Points, in no order, along strands that fork, close into loops and pass close to each other.
Points whose rows are less than 40.3 apart are linked; no others are. Some points are linked to none.
j_155: [ 20  17 -13  17  29 -30  31 -30 -14  30 -33  30]
j_634: [-21  -9  15  -6  -5   5  -4  51   7 -40  55 -30]
j_868: [  2   0   8   5  -4 -51   6  23  -5  -8  11   8]
j_558: [ 15   3   2  -6 -14 -15  25  19  26  21 -54 -11]
j_193: [ 15   7  -4   4  16 -44  -1 -30 -23  26  -6  31]
j_237: [ 17  19 -18  20  45 -12  30 -50 -21  28 -26  32]
j_556: [  7   1  -1  -9 -22  34   1  13  26   9 -35 -19]
j_462: [-15  -1   3   3 -22  27  -2  24  20 -15  -1 -16]
j_610: [ -6  -3  10 -23  -5   4 -29  28  -1 -18  44 -21]
j_884: [ -8   3 -11   6  -7  37  -8 -11   3   0  -8   0]
j_932: [  5   1   8   5 -21  -5  29  29  27   8 -44 -10]
j_904: [  7  -8  23 -41 -10 -11 -25  45   6  -5  28 -38]
j_208: [-16   4 -26  32  15   1  16 -28 -14 -18  11  32]
j_692: [ -3   8 -16  20  10  -8  12 -20 -10  -1  -2  25]
j_379: [  8   1   1 -10 -10   0  -7   3   5   9 -15  -4]
j_156: [  3  -1  10   1  -9 -33   7  26   6  -4  -5  -4]
j_717: [  3  -8  12 -23 -20  16 -26  25  11  -5   8 -26]
j_545: [-14  -2 -12  -1   1  26 -33 -20 -13 -15  33   9]
j_2: [-18   2  -9  29  -3 -21  23  14   2 -28  13  16]
j_760: [ -1  -3   5 -13  -6  -8 -30  13  -4  -7  26  -8]
j_451: [  1  -9  28 -10 -17 -26  18  51  21  -8  -9 -28]
j_99: [  6  -4  10 -18 -20   6 -13  19  13   6  -9 -16]
j_664: [-16   2 -30  32  24  16  14 -45 -20 -17  15  35]
j_589: [  3   6  -6   9  -7   4  13   1  11   6 -27   4]
j_873: [  5  -2   8 -17  -5 -26 -22  14  -9  -2  17  -3]
j_131: [ 16   1   2 -10   7 -38 -15 -13 -16  18   1  19]
j_504: [ 13  -3  -3 -15  20  27 -22 -71 -23  35  -3  14]
j_422: [-11  -9  14   4  -3 -40   9  48   1 -27  34 -15]
j_108: [ 18   9  -6   1  41   6   3 -73 -29  35 -14  20]
j_35: [-10  -4  12   1 -13 -14   4  41   7 -24  23 -17]
j_635: [ -9  -3 -21  17  30  30  -5 -72 -30   2  21  30]
j_493: [ -7  -5  14   6 -25   7  23  38  29  -7 -22 -21]
j_661: [  0  -1  -9   4  27  35 -10 -73 -27  18  10  22]
j_739: [  2   6 -17  19  23  -9   6 -42 -25  10   4  30]
j_109: [  9  -5  19 -18 -17 -31   2  41  16  -1  -9 -22]
j_744: [ -8  -1  -9   4   6  31 -26 -35 -15  -3  16  15]
j_115: [-18  -3 -26  23  24  26   0 -56 -22 -13  24  31]
j_696: [-20  -3  -7  14 -16  37   1  14  17 -24   7 -11]
j_961: [ 21   8 -10 -10  -4  13  10 -10  17  33 -52  -2]
j_936: [-18 -11  26   1 -16  -2  14  56  18 -26  19 -35]
j_220: [-17  -7  16 -11  -9  12 -14  44   9 -30  44 -32]
j_151: [ 22  -1  -6 -15  24   5 -13 -62 -22  39 -15  15]
j_554: [ 23  13  -7   7  23 -42  15 -39 -22  31 -26  34]
j_633: [-10  -7  19  -7 -27  25   3  39  25 -12 -11 -34]
j_572: [ 23   7 -10  -6  -4  -5  23  -2  18  32 -59   1]
j_335: [ -5   3 -16  12  -1  43 -11 -26  -2  -1  -4   9]
j_807: [  8  -8  17 -40 -16   2 -29  36  10  -1  16 -32]
j_423: [ -9 -11  34 -12 -19  -7  16  60  24 -16   3 -38]
j_391: [  6   0   6  -5   4 -40 -15   7 -14  -2  15  12]
j_511: [  9   9 -11  15  37  -4  13 -63 -27  22  -9  31]
j_825: [-24  -6  -8   9 -13  39 -17  10   7 -27  25  -7]
j_678: [ -2  -2  15   2  -1 -54   7  43  -2 -20  26  -4]
j_371: [  5  16 -11  20   3  -5  34   0  11  11 -39   9]
j_450: [ 13   3  -5 -14 -14  32   3   0  22  23 -47 -11]
j_687: [-18  -6  -9   0  -6  35 -32  -5  -6 -27  35   3]

A piece is two or more points that can be reached from each other along the links. Count, over all rows, the pieces, the separate loops (a circle has one, a figure eight two, a Y none), the forks (points with three links) and the tips (points with one).
pieces -> 3
loops -> 2
forks -> 3
tips -> 5

A fork is a point with three links, a tip a point with one. Leave the first point through the second and follow the links. Name the first fork or tip that comes.
j_687; j_545 -> j_884
j_99; j_717 -> j_904
j_208; j_692 -> j_511
j_610; j_760 -> j_391
j_422; j_35 -> j_868

Name the points in between on the shortest way along the links from the first point to the second, in order.
j_511; j_664 -> j_739 j_692 j_208
j_108; j_554 -> j_511 j_237 j_155
j_109; j_391 -> j_156 j_868
j_678; j_760 -> j_868 j_391 j_873
j_884; j_696 -> j_335 j_744 j_545 j_687 j_825
